Points on a hilly landscape, in no order, each with its height.
A climber steps from a point to the highest of its 4 nearest points, and stops where none of them is higher. Distance is the straight distance between rows; heights are no part of it.
q911: [107 140 116 138 140 118 142 157 137 123 123 108 131 169 141 154 156 131
 101  98 124 125  86 109 181 156  91 127 160 147 170 118  94 121 147 123
 172 162  98 148 114  56 126 133 155 150 165  67  92 143 145  88 124 152
 143 136 119]  height 350
q507: [165  72 155 141 108  99 114 130 140 161  86 143 156 114  98  91  79 142
 128 172 128 161 151 123  98 137 176 103 136  96  96 143 165 153 119 154
  97  90  97 101 191 216 158 125 115  95 113 217 126 109 134 176 156  81
 150 126 141]  height 631
q879: [140  90 114 117 119  68 156 166 105 154 119  93 145 168 112 169 166 118
 113 101 167 137  85 101 176 144 115 119 187 142 178 124 134 153 160 120
 144 108  98 139 170  79 183 173 142 137 165  62 107 162 121  71 131 155
 169 154 102]  height 418
q15: [133 126 137 186 113 134 123 148 188 162  53 110 172 102 150 118 110 122
 163 175 107 178 139 134 134 149 137  62  84 106 117 170 115 146 140 188
 128 105 108 188 152 195 105 162 140 111 122 191 109 125 172 162 195  59
 178 147 143]  height 263
q575: [174  78 182  93 156  94 143  97  83 139 129 132 125 134  85  89  92 105
 107 147 141 133 154 130  82 100 164 140 137  95 134 116 173 122 153 104
 101 118 151  82 158 165 174 105  95  92 113 156 162 110  87 135 139 142
  97 113 158]  height 376
q110: [118 139 112 115 124 130 115 123 113 125 166 148 109 131 132 156 174 128
 125  96 147 113 127 129 150 126 126 132 135 145 150 117  93 122 114 114
 140 152 135 110 115  60 135 121  99 155 170  84 122 144 125  91  89 177
 110 124 134]  height 378
q123: [118 171  94 123 112 140 121 152 121 126 137 163 119 133 145 173 188 132
 120  95 135 106 115 123 169 126 117 105 147 159 154 106  58 100 117 131
 162 157 130 117 121  45 125 124 116 167 164  60 120 171 135 104  72 167
 132 143 115]  height 261
q815: [109 119 117 106 115 127 110 103 104 171 143 182 131 111 134 143 165 120
 119 134 127 107 178 136 118  82 152 101 128 119 130  88  83 123 135 107
 139 135 149 110 103  89 165 132  87 101 160 143 184 155 106 121  78 170
 124 117 160]  height 532
q508: [148  80  89 109  96  76 138 162  95 171 101 145 153 137 121 164 194 109
 107 131 173 133 124 125 165 107 141  88 176 134 179  98  94 139 166 110
 144  91 116 124 151  57 201 194 136 131 163  71 164 204 110  85  93 172
 159 143 124]  height 379
q109: [111 131 128 159 124 134 130 186 156 154  69 101 175 143 138 143 139 145
 133 150 123 170 125 119 153 144 140  83 135 141 128 146 115 148 156 157
 146 117 109 184 162 169 143 160 152 128 138 142  98 145 170 123 155 108
 177 151 113]  height 218
q586: [116 132 124  97 143 125 130  76  96 126 175 142 101 121 112 102 119 111
 120 111 117 114 159 132  84 106 131 143 111 117 142 117 125 114 119 125
 115 151 165 106  99 118 136  92  83 100 135 132 149 114 110 115 112 160
  95 100 149]  height 360
q487: [ 91 146 146 163 140 155 122 157 155 135  97 105 149 140 151 122 138 143
 123 149 108 145 124 118 151 147 117  91 121 121 142 125 113 143 157 147
 174 153 112 182  93 143  92 152 158 119 138 137 112 124 151 130 147 108
 149 138 129]  height 127
q631: [156 116 152 103 147  93 127  93  92 101 177 119  87 144  86 112 110 105
 126  85 159 127 109 130  98 114 113 170 130 141 144 137 150 125 116 106
 108 140 134  97 144 103 136 115  99 131 117  92 112 120 104  84 116 171
  67 128 127]  height 449
q348: [ 94 158 128 102 128 171 139  77 140  80 186 113  70  91 146  76  69 115
 107 145  48 103 172 157 100 129  82 140  78  96 134 143 114 108  96 135
 146 172 187 116  18 142  50  89 134 117 110 158 136  79 117 172  85  81
 110  95 110]  height 94
q76: [131 146 110 124 111 118 120 175 109 134 122 106 141 149 109 166 156 151
 143 126 183 125 100 122 154 128 155 119 155 154 127 135 133 133 130 118
 122  90 105 128 190 136 160 150 141 164 140  98 122 160 126 102 123 156
 154 143  93]  height 322
q933: [155 113 147 135 115 122 114 137 131 134 124 126 143 124 111 116  89 151
 150 156 154 146 135 130 104 135 172 132 137 118  88 142 174 153 122 146
 104 101 115 111 170 204 147 117 128 116 115 165 125 106 117 148 152  95
 128 125 134]  height 508
q86: [102 174 107 110  88 171 116 158 137 168 106 167 169 135 136 176 172 166
 157 173 159 124 142 140 141  97 174 103 139 135 105 129  98 109 120 136
 126 108 117 156 161 144 143 122 130 142 145 143 157 159 147 129  83 121
 159 127 106]  height 251
q308: [114  95 167 179 172 104 128 115 137 180  74 103 167 136 145  99 121 118
 105 156 107 130 163  96  95 116 117  91 119  99 146 106 139 167 165 126
 146 136 142 160  80 154 139 150 119  74 121 214 153 129 154 155 162 112
 145  94 161]  height 211
q921: [126  78 122 130 132  81 156  87 102 156 148 131 131 145 108 123 173  92
  89  92 143 119 115 117 139 124 105 142 147 139 175 105 107 143 156  98
 133 147 127 112 114  41 168 148 100 119 176  85 152 158 110  86 100 199
 114 124 152]  height 303
q596: [120  66 114 152 153  80 185 107 121 178 106 137 169 137 146 120 176 103
  58 105 106 110 116  99 160 130  52  99 160 120 195  94  80 158 182  98
 157 156 126 146  72  16 159 165 129 104 189 107 180 182 145 102 119 205
 173 143 147]  height 244
q973: [169 134 134 112 121 126 107 119 116  96 150 115  93 115 107 114  78 140
 169 119 155 137 100 137  94 131 142 165 128 133  68 155 200 136  85 135
  96  82 102  95 193 188 122 111 136 156  78 129 121  91  96 152 165  96
 105 151 106]  height 395
q727: [123 199 112 134 126 138 120 169 154  79 119 133 105 159 145 158 153 141
 103  82 117 113  60 108 195 165  77 155 141 166 145 119  73  72 108 122
 157 158 118 117 128  58  62  89 160 186 136  56  61 137 154 101 112 150
 125 143  92]  height 366
q287: [137 179 103 141 143 127 123 168 154  74 123  96 116 158 134 163 131 138
 125  88 111 123  55 115 184 169  90 166 145 174 122 134 122 104 119 129
 137 132 102 126 153  82  92 110 175 192 124  55  53 118 155 108 160 126
 115 153  85]  height 483
q929: [143 169 107 124 118 130 106 164 102 102 144 117 113 146 115 182 174 141
 153  95 197 114  84 109 159 126 148 147 149 164 126 125 133 111  90 113
 121  98 112 106 178  90 134 141 130 186 133  71 120 145 114  97 112 176
 121 136  79]  height 365
q239: [163 114 143 133 126 120 123 165 107 107 138  72 120 152  77 167 125 122
 139 101 198 144  76 112 138 133 133 165 157 140 127 134 174 147 120 108
 111  73  81 103 209 125 153 153 136 165 112  91 104 139  84  87 146 146
 119 145  78]  height 416
q782: [121 140 133 158 150 132 117 132 143 117 142 109 125 124 142 118 102 132
 134 129 106 132 121 132 122 158 116 134 108 116 104 129 142 155 142 145
 153 144 116 146  91 149 106 128 147 125 123 141 113  89 134 147 160  92
 120 123 158]  height 173
q484: [122 110 124 166 136 122 122 168 149 134  93  94 157 129 134 132 109 141
 138 137 133 158 116 125 142 157 147 109 123 131 103 140 135 162 149 151
 130 120  96 156 156 167 134 150 148 127 130 136  91 122 150 126 172  96
 148 144 134]  height 289
q698: [ 90 168 119  94 129 164 119  94 121  97 172 150  85 111 140 117 113 131
 136 133  94  98 162 146  86 115 126 143 100 117 117 129 116 112  92 141
 125 165 169 119  69 140 100  86 118 123 124 145 139  88 116 149  92 106
 102  98 120]  height 274
q26: [153 121 140 130  95 126 117 178 131 165  96 124 158 140 103 143 123 162
 148 164 180 152 124 112 130 127 180 111 139 129  94 157 136 149 129 139
 100  75  83 125 218 203 161 140 128 136 126 156 117 147 125 144 137 123
 159 129  93]  height 413
q876: [149  88 138 131 163  88 127 122 110  98 160  82  96 148  92 119 103 106
 127  80 154 144  73 130 120 151  84 184 147 138 126 143 191 149 122 105
 118 121  98 119 160 110 140 136 135 127 125  84  84  97 105  91 148 132
  74 147 135]  height 529
q770: [122  68 106 132 138  73 165 153 112 172  83 119 180 158 133 141 173 111
  79 124 140 134 116  93 164 138 114  97 183 136 200  99 104 166 181 117
 154 129 107 165 118  67 194 175 145 108 171 102 147 185 135  83 123 172
 179 153 121]  height 559
q716: [161 109 134 125 114 103 137 182 103 130 117  66 127 157  84 186 138 115
 131 112 205 149  73 106 143 120 141 135 172 136 161 134 153 146 129 110
 117  54  86 105 226 108 181 164 146 173 120  64 127 173  81  75 129 166
 152 138  73]  height 396
q573: [ 88 165 141 137 136 159 117 107 141 101 167 135 102 135 137 121 131 134
 110 116 109  99 131 122 122 140  92 136 117 126 145 117  95 119 121 127
 157 183 138 132  68  96  84 101 110 132 128 109 103 111 138 131 103 136
 110 116 135]  height 133
q813: [104 154  92  87 105 159 102  95 115 109 185 175  89 111 136 156 162 118
 143  87 125 114 152 151 119  99 141 128 109 143 125 121  71  84  73 105
 130 158 167  91  98  81 129 105  76 154 159  90 144 144 116 119  63 166
  86 107 137]  height 308
q50: [104 180 129 135 136 166 120 143 149 103 136 132 120 132 143 134 133 145
 136 129 123 107 124 138 141 143 125 141 124 138 101 128 115 126 127 141
 144 154 123 151  99 132  96 119 150 144 120 122 102 109 146 127 122 124
 118 129 118]  height 292
q9: [ 97 146 122 134 126 120 132 105 144  99 169 140 100 153 130 115 145 106
  96  61 124 103  90 112 151 149  62 158 128 140 163 126  85 115  99 109
 149 182 125 102 105  56  94 107  96 152 152  62  71 126 159  87  94 166
  92 124 130]  height 208
q511: [156 120 142 103 124 116 116 105 117 117 142 136 112 109 123  91  60 149
 153 155 115 135 150 164  81 133 163 148 129 108  81 142 182 132 100 171
  93 110 133  91 159 209 140 105 137  95  95 181 143  82 105 165 144  72
 123 115 146]  height 446
q213: [102 110 136 125 120 152 108 103 128 199 101 178 158 127 124 100 124 132
 129 207 112 107 201 131  91  88 161  90 118  78 130  92 131 112 128 134
 127 104 147 127 137 164 160 101 110  64 133 250 185 136 145 168  78  99
 159  85 132]  height 116
q564: [138  98 134 121 157 103 124  85 127  86 150 101 106  89 155  87  47 121
 131 122  79 129 143 162  94 161 113 163  82  95 111 146 183 147 117 158
 124 132 145 121  90 173 119 128 138  98  93 157 117  69 115 156 171  69
  96 138 179]  height 148
q466: [ 89 167 101  89 105 201 132  96 135 129 153 174 104 106 136 115 113 144
 155 176  93 101 186 158  97 106 152 136 114 105  93 132 127 103  94 156
 101 128 161 127 108 164 120  90 135  93 114 203 171  92 131 168  90  67
 143  96 116]  height 111
q958: [117 164  96  59 111 150 110  78 109  81 197 164  78 109 134 118 114 116
 156  97 108 107 159 156  88  89 140 145 100 137 114 148 111  73  43 140
  98 149 193  87 100 128 118  61 100 140 117 119 143  98 103 123  73 136
  82 104 110]  height 651
q362: [135 111 109 117 104  86 140 195 121 154  85  99 172 149 110 167 157 154
 130 147 168 144 117 103 165 133 160  94 172 155 152 128 103 148 152 134
 127  86 103 151 197 143 194 171 149 144 148  97 119 184 141  85 118 153
 190 156  87]  height 323
q885: [117 170 104 122 100 151 138 200 137 148  89 137 175 138 130 190 165 172
 151 156 166 137 121 122 164 115 166 103 157 169 119 133  97 115 139 130
 125  98 110 164 184 151 144 135 139 155 141 104 117 172 155 108 121 142
 189 154  74]  height 272
q748: [168  73 163  98 143  91 143  70  79 125 163 119 108 127  80 117 127  69
 104  97 164 134 124 130 101 103 128 160 132 131 171 127 151 117 145  80
 102 130 154  77 147  81 155 129  81 114 133 102 166 144  71  85 116 189
  76 121 151]  height 431
q696: [174  55 150 147 161  84 122 101 114 101 124  90 122  92 130  83  52 103
 136 101  95 158 129 155  98 172 128 162  92  79 124 147 211 168 137 155
 114 125 120 123 137 165 149 134 133 106  91 159 103  91 125 155 199  65
 101 154 200]  height 129
q619: [136 172  95 116 129 138 106 142 133  73 160 124  93 150 115 159 165 127
 136  69 151 103  72 117 163 134 111 149 132 172 129 135 115  81  57 119
 118 134 129  99 140  68 104 107 113 190 126  64  83 140 142  92  96 179
  82 129  91]  height 299
q133: [ 78 162 137 129 100 201 121 144 170 156 103 165 153 126 148 141 150 155
 170 188 124 135 148 136 133 117 148  95 112 119 106 136 115 108 125 153
 122 112 127 178 133 176  95 126 147 107 114 195 154 129 160 168 109  76
 164 112 109]  height 515
q526: [119 169 115 152 124 173 132 186 170 117  97 115 151 140 165 151 137 153
 148 135 108 142 104 131 168 154 130 130 127 156  93 145 119 119 147 150
 146 132 114 176 136 146  87 122 176 168 114 107  85 118 152 145 179  92
 149 151 112]  height 510
q787: [142  83 136 125 142  75 142 121 101 127 159 105 113 165  89 150 154  96
 103  87 176 131  90 119 141 131  98 164 171 135 168 119 152 142 137  97
 123 115 103 113 155  64 168 147 120 140 147  64 112 145  95  72 119 172
 107 125 114]  height 357
q377: [149 203  95 132 128 175 153 200 164 112  73 116 142 151 166 182 151 158
 137 127  97 135  71  95 199 165 129 129 154 201 132 117  79  54 152 133
 159 143 120 160 139  92  67 100 204 182 126  72  73 149 153 111 157 131
 165 164  65]  height 438
q591: [169 105 122 123 123 112 120 105 130  93 143 128 106  84 128  92  55 134
 164 137 123 147 130 161  90 154 159 152 115 112  71 161 206 147  98 161
  87 102 124  87 170 200 133 117 142 126  76 149 123  82 110 171 176  66
 117 147 152]  height 417
q613: [151 193  95 121 137 150 105 126 142  52 148 127  96 123 126 153 133 143
 169  94 152 110  74 132 133 121 131 180 121 186  65 157 151  90  51 125
  99 103 131 104 148 121  81  93 144 188  88  92  94 100 143 142 140 127
  90 140  82]  height 318
q324: [158  91 154 136 129 103 116 141 113 126 123  94 134 134  95 126  95 130
 144 119 171 150 108 118 115 145 149 148 136 128 112 141 177 164 133 123
 107  95  88 114 187 170 152 145 138 134 116 125 109 114 109 120 157  99
 113 136 133]  height 450
q518: [ 92 140 116 110 105 155 113 143 117 181 120 177 160 120 142 154 184 142
 134 162 132 109 178 135 138  93 145  75 128 117 144  91  80 117 150 113
 154 121 137 157 117 108 166 151 102 118 167 141 178 172 137 120  82 143
 157 115 138]  height 363
q757: [148  84 111 108 105  86 123  76  93 140 161 163 109 104 108 133 187  92
 118  80 145 137 146 141 124  85 132 127 137 147 152 104  93 117 122  88
 128 126 158  65 121  47 158 154  85 126 156  87 177 169  77  91  89 206
  81 125 161]  height 309
q532: [111 131 139 157  97 164 118 132 184 150 103 141 156 105 155 116 114 137
 161 183 106 149 162 144 116 132 153 100 109 101  80 146 140 135 110 169
 113 107 122 155 138 206 114 137 139  96 102 213 142 110 158 189 147  55
 156 115 134]  height 270
q778: [105 144 133 123 146 126 126  89 145  66 177 109  80 108 141  85  72 116
 109 111  83 117 127 134 100 152  71 173  85 122 132 132 127 126 118 136
 144 184 148 119  51 129  85 106 127 119 105 116  96  76 131 144 125 102
  77 119 148]  height 121
q191: [159 158 103 105  96 163 126 115 137  90 146 163 100 100 141 123  78 166
 180 143 138 127 121 155 106 116 148 156 129 132  42 167 179 111  70 146
  74  77 120  95 168 203 115  87 144 142  74 154 143  88 115 181 140  84
 127 133 113]  height 397
q102: [ 87 168 143 119 118 174 119  91 149  60 185 133  69 116 146  88  97 100
  84  88  82  91 130 134 114 138  51 155  85 125 149 128  77  87  88 120
 155 195 171 105  44  99  34  80 103 162 101  94  92 106 154 137  82 124
  92 101 124]  height 710
q148: [213  79 175 110 124  99 118 121 105  92 140 104  94 106 101  83  37 108
 157 117 144 180 103 145  83 138 140 154 122  94 105 159 234 150 105 142
  99  85 107  67 213 196 134 116 143 149  61 136 135  94  77 154 177  70
 100 168 151]  height 400
q669: [ 92 171 127 119 102 198 125 121 173 119 124 147 128 107 159 128 121 144
 158 173  95 126 156 156 119 122 143 131 106 106  82 145 135 119 111 151
 121 128 142 157  90 167  81 112 155 110  99 186 142  93 136 186 119  65
 139 106 115]  height 240
q852: [137 179  94 133 115 168 127 160 144 104 116 139 134 132 141 171 142 171
 171 139 161 126  96 126 140 117 160 143 138 169  73 156 138 115 101 114
  99  91 106 131 173 169 109 107 145 178 107 121 124 127 149 151 147 123
 141 135  83]  height 276
q836: [175 101 133 151  67 122 123 156 165 177  73 134 157 113 105 120  89 167
 147 172 154 181 132 112 116 132 175 101 126 126  74 179 138 147 110 162
  84  70  75 108 251 238 131 117 116 137 119 182 121 149 138 183 154 103
 165 130 104]  height 473
q11: [160  82 152 131  86  76 120 185 121 171  71  95 166 149  74 150 134 141
 115 164 198 166 116  99 134 103 171 106 160 121 142 137 137 161 147 124
 115  54  72 117 237 185 188 163 125 143 125 127 133 188 124 117 121 141
 171 136  88]  height 326
q228: [142 150 101 121 128 149 121 114 168  68 139 122 106  84 158 134  83 143
 178 126 104 119 121 158 127 147 132 160  99 128  52 164 169 125 103 166
 110 115 134 128 118 162  90 113 162 151  87 134 101  75 131 173 171  69
 108 146 138]  height 265
q772: [141 179  86 125 123 172 121 124 164  60 136 148 117 109 154 152 115 158
 184 148 121 121 107 132 129 127 148 173 120 171  30 176 154 100  79 138
  88 105 137 124 132 155  73  97 163 180  83 124 109  90 146 172 170  84
 127 144  96]  height 333
q937: [141  78 139 136 123  77 143 180 115 157  99  81 157 160  85 149 138 131
 111 123 177 148 101 104 146 131 143 122 171 127 145 135 143 176 151 113
 119  94  90 138 192 141 177 169 141 134 151 104 105 152 122  83 145 140
 156 140 111]  height 349
q285: [112 164 112 101 114 153 109 123 108 139 158 165 127 125 132 158 171 141
 140 127 153 104 139 144 129  99 156 112 132 125 128 105 103 114 108 125
 135 133 135 115 124  98 153 126  96 142 156 118 154 146 124 114  85 155
 119 111 128]  height 616
q731: [ 81 146 157 153 131 180 120 123 154 176  97 128 153 123 144 101 136 138
 145 205  95 141 174 135 114 118 126  56  94  82 138 120 124 126 128 134
 143 116 159 172  68 169  77 149 136  70 117 227 162 118 156 182 109  82
 158  97 122]  height 577
q206: [114 141 100 113 124 122 163 194 145 130  78  76 161 176 138 186 154 158
 122 113 119 149  78 106 202 179 128 110 187 176 176 122  99 109 162 144
 165 126 107 164 165 110 161 151 188 147 153  70  79 162 155  75 147 138
 186 171  66]  height 269
q793: [ 96 134 141 139 152 153 126 102 152 123 141 110 116 100 151  94  86 129
 130 158  87 123 164 147  91 138 112 122  89  82 121 123 149 134 124 152
 141 150 146 143  54 166  93 132 132 100 103 186 143  80 124 169 142  76
 128 108 152]  height 152
q871: [160 103 150  72 151  94 143  68  76 125 174 146  89 129  87  81 101  87
 116 115 124 126 150 146  73  91 149 159 126 118 159 134 157 101 126 115
 100 145 173  78 131 138 156  83  94  97 113 126 169 109  80 104 115 163
  74 112 144]  height 405
q88: [144 188  93 136 139 145 129 184 148  86 112 108 122 153 130 185 148 158
 149 104 135 113  64 113 177 150 132 151 143 189 100 138 113  97 107 126
 129 120 117 139 163 106  95 117 165 198 117  66  77 125 146 124 153 140
 128 147  77]  height 586
q258: [150  99 161 120 154 103 124 104  90 116 147 113 109 125  87  91  99 122
 126 122 142 140 128 123  94 130 148 161 131 120 118 124 175 153 137 115
 102 129 129 104 143 166 155 124 120 106 107 132 132  94 103 128 143 117
  90 128 151]  height 407
q247: [107 134 138 105 114 139 115 118 107 164 132 162 141 124 118 130 136 138
 138 158 153 110 171 139 103  91 163 115 136 103 111 110 128 120 130 124
 117 126 130 129 137 150 167 118 105 105 149 175 167 124 121 137  97 130
 142  97 146]  height 358
q360: [ 85 145 119 105 144 162 136  85 121 111 163 146  89  99 140  81  80 124
 134 166  68 104 186 151  81 122 118 134  98  91 130 133 140 112 107 155
 122 150 180 127  56 169  95  91 136  76 109 195 164  78 106 171 104  83
 124  94 121]  height 140
q403: [107 118  95 127 109 110 128 128 104 164 124 176 149 114 147 156 196 132
 112 116 130 112 146 130 164  98 123  87 144 137 162 102  55 131 146 109
 166 141 136 126 111  40 156 168 109 136 167  90 165 182 113 105  76 185
 129 130 156]  height 282
q104: [117 122 105  99  99 121 115  89 124 104 190 157  88 109 140 132 166  97
 115  41 129 128 123 133 132 107 118 133 112 158 158 127  75  86  65  99
 130 166 181  51 105  66 115 121  53 151 138  63 119 150 116  93  58 205
  67 108 148]  height 527
q22: [117 131 141 136 162 125 128  97 109 118 143 126 126 117 133  96 104 128
 114 136 112 111 156 135  85 133 122 143 107 108 122 114 150 143 143 133
 130 158 148 129  84 153 136 120 123  92 126 168 136  89 126 140 137 111
 109 104 156]  height 238
q240: [ 93 129 142 143 154 141 135 110 126 151 137 133 131 136 134 117 137 120
  98 127 121 110 134 113 123 135 104 116 123 110 161  94 105 143 158 116
 157 168 129 148  60  92 124 137 110 109 149 121 138 133 138 115 119 153
 128 116 146]  height 226
q517: [117 198 118 104  99 184 144 191 136 139  94 155 140 155 170 180 180 160
 123 124 116 127 106 115 202 150 121  93 158 166 158  95  55  79 138 139
 183 147 126 169 121  66  87 125 164 162 145  74 117 182 155 111  91 154
 172 160  78]  height 336
q545: [100 126 134 141 137 118 131 150 118 150 117 123 157 153 136 139 154 131
 115 140 141 121 123 112 146 136 126 105 155 119 160 110 109 151 166 120
 155 141 114 162 114 101 157 153 123 126 160 119 132 152 139 101 126 154
 153 135 133]  height 327
q719: [148  88 148 103 154  79 139  73  89 155 142 137 128 124 101 102 136  92
  94 113 133 119 154 120  96 100 135 153 131 122 160  95 140 131 161  95
 109 148 147 113 110  97 170 119  81  96 147 131 170 133 105 109 127 192
 101 106 162]  height 511
q347: [132 159 123 123 111 181 136  93 188  69 144 120 107  73 183 128  86 131
 162 150  76 119 145 173 138 152 113 153  73  94  58 165 154 109  91 178
 135 122 148 155  57 142  32 118 166 147  76 156 105  81 128 194 158  44
 122 140 149]  height 144
q107: [140 177 111  88 126 149 109 102 114  76 176 139  80 118 116 129 114 140
 159 105 150 113 120 149  99 109 147 165 121 161  89 145 153 105  66 128
  92 129 138  99 136 149 110  85 112 153 105 118 119  98 112 123 109 125
  91 118 104]  height 384
q981: [149  77 161 144 218  85 148  65  91 115 144 104 113 116 112  62  65 101
  84 107  74 121 161 129  75 141  84 167  97 115 149 126 175 134 159 110
 100 166 157 123  72 148 126 113 117  68 106 159 158  88 123 149 161 125
  93 120 176]  height 96
q328: [117 111 131 120 185 112 160  61 108  99 173 122  89 112 129  53  58  91
  84 125  55 105 166 137  63 132  72 159  75 108 165 132 142 120 141 119
 113 180 190 110  45 148 100  97 112  77 106 155 155  80 117 139 138 130
  94 101 155]  height 128
q736: [140  89 150 117 119  97 126 120 107 175 103 153 167 125 107 112 146 126
 112 170 159 116 172 120 109  87 176 109 148 103 126  95 132 145 157 112
 118 104 125 128 152 146 188 133  93  98 149 182 174 154 121 133 100 155
 148 109 148]  height 343
q169: [143 196 118 147 120 170 129 171 181  76 109 114 118 132 166 157 132 136
 139 117  92 129  92 117 188 155 114 155 117 165  94 137  97  87 125 138
 148 155 117 150 107 104  33 105 194 182 105  80  70 118 150 140 161  94
 131 144 106]  height 355
q903: [171  94 137 104 117  86 131  92  82 134 152 133 108 131  87 152 158  82
 120  94 180 137 122 129 111  95 132 144 142 128 164 121 135 120 133  95
 117 106 135  70 162  71 162 155  87 135 132  84 175 164  64  77  98 189
  89 128 135]  height 380
q387: [132 112 135 103 168 108 133  78  93  99 160 129  99 104 125  60  47 121
 118 142  79 121 176 155  73 133 123 154 103 101 126 134 168 127 111 141
 105 154 172 106  91 180 133  99 136  79  95 171 144  70  93 152 135  88
  93 119 157]  height 180
q444: [126  95 156 137 163 127 123  89 119 177  90 145 159 123 125  82 106 115
 104 164 107 113 192 123  80  96 144 105 121  88 144  95 153 135 153 104
 112 122 163 128  89 165 154 113 105  56 131 229 177 119 136 168 128 117
 134  83 163]  height 162
q243: [144 117 113 145 147 122 111 139 150  79 142  85 107 122 137 129  83 126
 143  97 114 138  85 141 142 164  99 175 110 139  91 151 172 151 122 138
 134 137  98 125 136 131 109 140 166 146 112  98  59  82 139 133 186  85
  93 152 146]  height 115
q468: [119  89 122 137 135  93 146 128 103 188  97 160 167 129 135 130 178 116
  85 134 128 104 157 105 137 101 126  88 148 114 167  79  89 146 177  98
 149 138 139 151  94  67 175 164 113 102 170 132 181 181 133 113  99 181
 154 131 151]  height 304
q290: [ 67 176 148 128 116 206 117 125 141 152 134 158 125 135 146 134 163 136
 137 167 107 105 159 141 136 113 122  94 106 102 136 107  87 117 130 133
 161 155 150 168  63 120  86 121 125 118 142 155 163 132 143 154  83 107
 152 103 121]  height 220
q304: [125 102 150 146 131 100 120 145 118 169  97 133 166 136 114 111 131 144
 105 161 145 130 154 105 108 123 153 104 137 103 129 105 139 157 158 129
 120 114 112 137 145 165 164 138 110  95 139 179 135 136 138 131 138 127
 145 120 151]  height 314
q597: [151  78 163 130 170  88 138  93  89 171 112 139 161 134 102 105 139 108
  89 128 140 109 168 116 108 108 144 133 136 109 151  96 143 145 171  93
 111 135 137 131 110 121 178 134  92  84 151 167 166 146 121 124 137 166
 127 108 164]  height 440
q373: [160 143 135 128 142 124 107 153  99  87 155  85  87 153  96 167 135 119
 152  73 190 126  60 117 131 124 110 168 145 162 124 143 180 125  88 107
 108  88  99  92 186 104 128 142 127 171 108  76  96 126  93  97 132 164
  89 149  77]  height 398
q7: [134 157  90 143  87 165 137 152 174 127  83 153 153 102 162 148 116 156
 187 164 135 144 114 136 145 129 164 126 120 149  46 181 133 124 117 158
  91  88 116 148 174 196  98 115 157 158 105 148 117 117 160 179 184  70
 162 142 109]  height 231
q592: [155 106 126 178 123 115 114 147 165 121 100 101 144  99 154 117  79 115
 158 125 116 152 123 144 128 174 142 121  91  95  95 163 155 168 133 175
 119 107 108 161 153 188 123 147 145 137 107 146  83 113 150 159 216  72
 148 158 176]  height 296
q121: [127 149 117 133 138 120 120 151 125  93 156 102 106 156 116 152 130 136
 137 102 147 121  89 121 142 152 110 156 138 157 114 131 133 129 118 120
 136 136  99 125 144 113 123 128 143 161 140  85  79 111 131 106 137 141
 106 126 115]  height 442
q806: [103 110 141 134 161 114 144  70 119 103 189 127  86 132 113  80 100  96
  82  88  90  98 130 123  91 134  56 170  93 137 167 121 109 126 126 104
 131 198 161 112  66  86 103 109  83 103 137  95 126 108 142 103 113 171
  88 111 154]  height 34
q301: [112 154 128 157  77 187 146 153 205 141  71 153 156 121 172 139 143 139
 186 188  93 158 136 148 163 130 143  83 100 125  82 179 119 108 135 169
 118 104 124 199 139 192  49 136 166 126  90 185 118 129 163 193 166  53
 169 136 119]  height 283
q684: [ 89 147 128 138 114 152 132  86 130 124 166 157  86 130 150 116 160 107
  80  79  96 107 136 119 149 117  75 111 111 123 173 105  53 104 115 108
 173 192 155  95  63  43  84 103  77 138 161  79 128 157 141 109  83 175
 121 118 141]  height 104
q97: [ 92 161 164 152 135 175 135 126 146 145 125 119 124 142 153 111 135 142
 116 155  98 120 146 122 141 134  94  91 105 106 149 114 109 134 150 128
 170 159 136 163  47 129  74 141 131 114 124 153 135 112 139 144 121 112
 145 104 127]  height 124
q605: [ 90 123 154 154 152 155 138 117 125 181 109 142 139 137 148 107 162 123
  96 160  99 107 160 112 119 104  96  67 103  89 176  86 106 129 165  99
 168 146 157 172  45  86 116 146 106  92 158 165 189 165 141 140 110 164
 148 101 142]  height 157
q73: [133  79 105 124 100 102 113 122  92 182 100 177 163 108 127 132 196 117
 108 149 145 117 169 142 133  73 158  90 148 118 157  78  91 133 172 101
 131 110 135 124 129  75 193 172  99 113 169 124 190 188 100 118  86 179
 142 126 166]  height 377
q786: [119 187 117 144 103 197 161 204 174 137  62 122 167 142 163 167 151 155
 160 154 104 150 111 126 189 142 144  95 132 178 113 150  93  90 155 140
 148 123 121 198 134 154  71 123 178 154 116 111  86 152 156 134 153 106
 168 158  81]  height 391
q480: [ 92 125 123 141 124 124 155 116 126 156 143 162 126 138 155 125 181 106
  78  94 107 122 113 108 174 139  65  93 131 132 203 102  45 121 154 108
 191 180 125 109  72  23 107 136 112 142 176  80 141 180 149  94  87 183
 155 146 133]  height 190
q785: [143  88 140 185 123  93 112 157 158 160  71  99 175 121 120 115 104 119
 141 154 117 186 132 118 126 158 150  92 111 103 108 158 142 179 142 155
 113 104  94 156 182 194 159 154 130 104 128 177  93 133 155 149 187  79
 158 141 154]  height 408
q908: [119 101 135 153 167  90 139 138 119 131 140  90 136 157 111 125 131 126
 102 104 121 130  94 109 147 153  91 153 153 134 150 127 146 168 154 119
 136 146  96 143 118  97 149 145 144 118 153 101  92 118 130  93 143 132
 116 132 148]  height 451
q765: [117  77 150 170 155  88 132 168 153 166  68  93 182 152 129 117 138 132
 106 140 122 157 128  92 132 136 113  80 147 117 162 122 120 173 177 132
 151 127 112 185 120 136 164 173 147  81 145 153 120 145 158 104 152 122
 167 139 135]  height 130
q679: [150  81 163 149 161  93 118 115 120 153 109 113 144 114 123  87  84 129
 117 134 112 146 147 125  92 151 144 133 115  96 120 129 179 161 154 133
 112 128 120 121 124 184 156 134 130  83 110 192 130  92 131 153 175  82
 122 124 180]  height 113
q140: [173  56 124 125 101  64 141  94  89 170 119 145 140 108 104 130 184  81
  90 103 169 127 139 141 142  86 137 122 172 128 166  89 109 149 166  84
 120 107 132  98 131  41 177 170 104 115 160  97 190 187  88  96 109 209
 113 133 154]  height 310

Call two points neighbours if one is among the 4 nearest of the other. Go from one point of each pair to the other, from neighbour to neighbour, staying as high as possible. Name the lowest point that can't be avoided.
q731, q876 -> q15
q88, q958 -> q107
q719, q526 -> q786
q285, q876 -> q73
q770, q876 -> q716
q285, q104 -> q110
q88, q876 -> q121
q719, q88 -> q748
